Each row is a point on a tangle of strands that fork and nearly touch. The rows are in no order.
Points whose rows are less than 4.07 apart are linked; no others are. Some points are linked to none.
J_580: [-1.45 -1.82  3.01  1.64  3.86 -0.14 -0.72 -5.36]
J_108: [ 1.46  2.85 -1.72 -2.77  1.14 -0.19  1.82  6.00]
J_431: [ 3.41  0.86  0.49  0.09 -2.33  2.70  2.93 -2.50]
J_56: [-3.26  1.57 -1.05  3.57 -0.95 -0.11 -6.02  2.03]
J_604: [ 1.90  0.60  3.97  1.41 -2.00  1.26  1.71 -2.35]
J_194: [-2.32  2.27 -1.15  3.37 -3.06  0.35 -5.10  2.51]
J_840: [-7.40 -1.59 -2.03  2.46  3.28  1.76 -2.15  0.38]
J_36: [-1.21  0.77  4.05 -1.10 -0.79 -4.46 -1.42  0.84]
J_192: [ 3.40 -5.77 -4.65 -0.62 -0.28  0.39  1.15 -4.30]
J_893: [-4.56 -1.22 -0.02  2.66  5.79  2.93 -0.47 -2.85]
J_361: [-0.27  0.39 -0.01 -3.49 -4.16 -1.96  2.92  3.55]
J_462: [-1.02  1.91  3.28 -1.63 -0.41 -4.01 -0.87  3.44]
J_126: [-0.14 -0.12  3.69 -0.97 -4.92 -1.73  3.01 -0.16]
J_942: [ 2.66  1.09 -0.48 -3.55 -3.42 -1.35  1.69 -0.32]
J_782: [ 3.56  0.15 -1.23 -1.93 -2.85  1.67  2.75 -2.71]
J_630: [-4.11  0.43 -1.82  3.27  6.01  2.12 -4.26 -1.04]
J_355: [-1.36 -1.74  5.50  2.93 -1.14  0.24  1.89 -2.98]
J_485: [ 0.82  0.34  4.81  0.40 -1.80 -1.32  0.64 -2.44]
J_72: [ 3.59 -2.20 -4.56  0.23 -0.30  4.49  2.68 -3.26]
J_444: [-0.79 -0.06  3.64 -0.95  2.59 -3.91 -2.69 -4.07]
J_561: [ 1.75  3.59 -1.13 -3.18  0.68 -1.09  0.42  5.02]
J_817: [ 2.10  2.42  0.00  3.45 -0.41  5.19  1.20  0.02]
J_158: [ 1.12  0.86  3.89 -0.66  1.61 -3.55 -3.22 -3.36]
J_984: [ 0.56 -3.41 -5.75 -3.56  1.05 -2.29  0.72  3.38]
J_470: [ 3.04  1.36 -0.30  1.89 -1.48  4.93  2.62 -1.72]
J_560: [-6.23 -1.45 -1.38  2.36  4.93  3.00 -0.90 -1.33]
J_479: [-4.23  0.78 -1.77  3.29  1.68  0.12 -6.43  1.20]
J_256: [-1.44 -1.52  3.47 -0.02  3.27 -1.91 -1.53 -5.42]
J_585: [-3.47 -1.95  3.66  5.60  1.13  2.65  1.47 -0.78]
J_647: [-2.19 -2.39  5.35  1.31  0.20 -1.77  0.67 -3.93]
J_593: [-0.56  0.89 -0.67 -3.49 -2.15 -1.31  2.79  5.38]
J_680: [-5.98 -1.78  0.17  4.72  2.59  2.23 -1.84  1.03]
J_369: [ 0.22 -0.32 -4.17 -3.04  2.19  0.39  3.58  5.61]
J_713: [-1.27  2.82 -1.47  3.54 -2.33  2.13 -3.72  3.58]
J_465: [-0.97  2.16  2.38 -1.79 -1.10 -2.69  0.63  5.33]
J_171: [ 4.87  3.40  0.48 -2.80 -1.35 -1.59 -1.60 -1.50]
J_467: [ 3.59  4.07  0.87 -3.09 -0.98 -2.78 -2.16  0.49]
J_267: [ 0.97 -0.06 -3.91 -4.53 -1.44 -1.78  2.01  3.48]
J_172: [ 3.57 -2.77 -5.69  1.14  0.99  5.04  1.70 -2.85]
J_94: [ 3.56 -2.21 -3.53 -2.10 -2.04  1.25  2.46 -3.44]
J_933: [ 2.93  0.70  2.37  0.71 -2.88  1.91  2.72 -2.26]
J_972: [ 3.24 -0.11 -2.86  0.77 -0.86  4.96  3.12 -2.13]
J_132: [ 1.90 -4.42 -5.13 -3.68 -1.19 -2.73  0.20 -1.07]
J_332: [-4.37 -1.53  2.26  5.64  1.47  2.91 -0.12  0.44]
J_706: [ 1.76  4.26  0.25 -2.87  0.33 -2.51 -1.07  4.11]
J_67: [-0.73  3.25 -0.87  4.46 -0.92  3.37 -2.77  3.49]
J_581: [-0.30  0.03  4.92 -0.77 -1.36 -3.67 -0.94 -1.22]
J_688: [ 4.51  3.56  2.52 -1.00 -0.38 -1.35 -1.86 -2.70]
J_373: [ 1.19 -3.69 -5.41 -4.11 -0.98 -2.89  0.32  0.88]
J_815: [-3.17 -2.42  4.45 -0.52  0.84 -3.78 -0.29 -3.47]
J_535: [ 1.90 -6.13 -4.45 -2.00 -1.30 -2.55  0.05 -2.17]
J_619: [-0.73  1.97  1.11 -2.03 -0.96 -1.59  2.05  6.10]
J_277: [ 3.09 -4.01 -4.41 -2.35 -1.27  0.48  1.68 -3.73]
J_997: [ 0.57  1.31 -2.74 -3.13  1.21  0.23  3.29  5.82]
J_73: [ 0.17 -2.12 -5.48 -3.02  2.85 -0.52  2.27  4.79]
J_728: [-1.67  1.62  0.83  5.33  3.21  2.79 -3.07  0.70]
J_685: [-2.74 -1.72  1.96  2.65  5.10  1.96 -0.48 -4.37]
J_599: [ 0.48  2.63 -0.02  4.72  0.03  4.34 -0.81  2.01]
J_161: [ 1.95  4.04  1.67 -2.62  0.14 -3.23 -2.20  2.41]
J_758: [-0.02  0.11  2.07 -2.48 -5.27 -1.91  2.88  1.16]
J_739: [-4.50  0.54 -2.00  2.90  3.93  1.05 -5.57  0.31]
J_799: [ 3.07  2.38  3.68 -0.36 -0.07 -2.14 -2.05 -3.08]
J_762: [-1.71 -1.91  5.10  4.38 -0.58  1.85  2.28 -2.08]
J_881: [ 1.31 -1.53 -4.02 -4.71 -2.38 -1.91  2.03  1.45]

A fork is a point with three links. Follow the links from the first point to the second and name the forks in between, in order.
J_194; J_782 -> J_470 > J_431
J_94; J_581 -> J_431
J_132; J_267 -> J_373
J_72; J_599 -> J_470
J_485; J_599 -> J_431 > J_470

A fork is a point with three links, a tip a point with one. Leave the first point through the second and follow the links. Name the first fork or tip that comes.
J_840; J_680 -> J_815
J_713; J_67 -> J_470
J_619; J_593 -> J_126
J_706; J_561 -> J_373
J_194; J_56 -> J_630
J_581; J_485 -> J_431

Follow the links from the first point to the second, and from the first to the third. Name the last point that the two ways share.
J_485; J_192; J_599 -> J_431
J_713; J_94; J_172 -> J_470
J_94; J_485; J_713 -> J_431
J_267; J_108; J_535 -> J_373
J_72; J_192; J_194 -> J_470

Name the points in between on the shortest way along the links from the first point to the second, in order.
J_355; J_680 -> J_762 > J_585 > J_332
J_630; J_56 -> J_739 > J_479
J_132; J_369 -> J_373 > J_984 > J_73
J_172; J_470 -> J_72 > J_972
J_267; J_132 -> J_881 > J_373
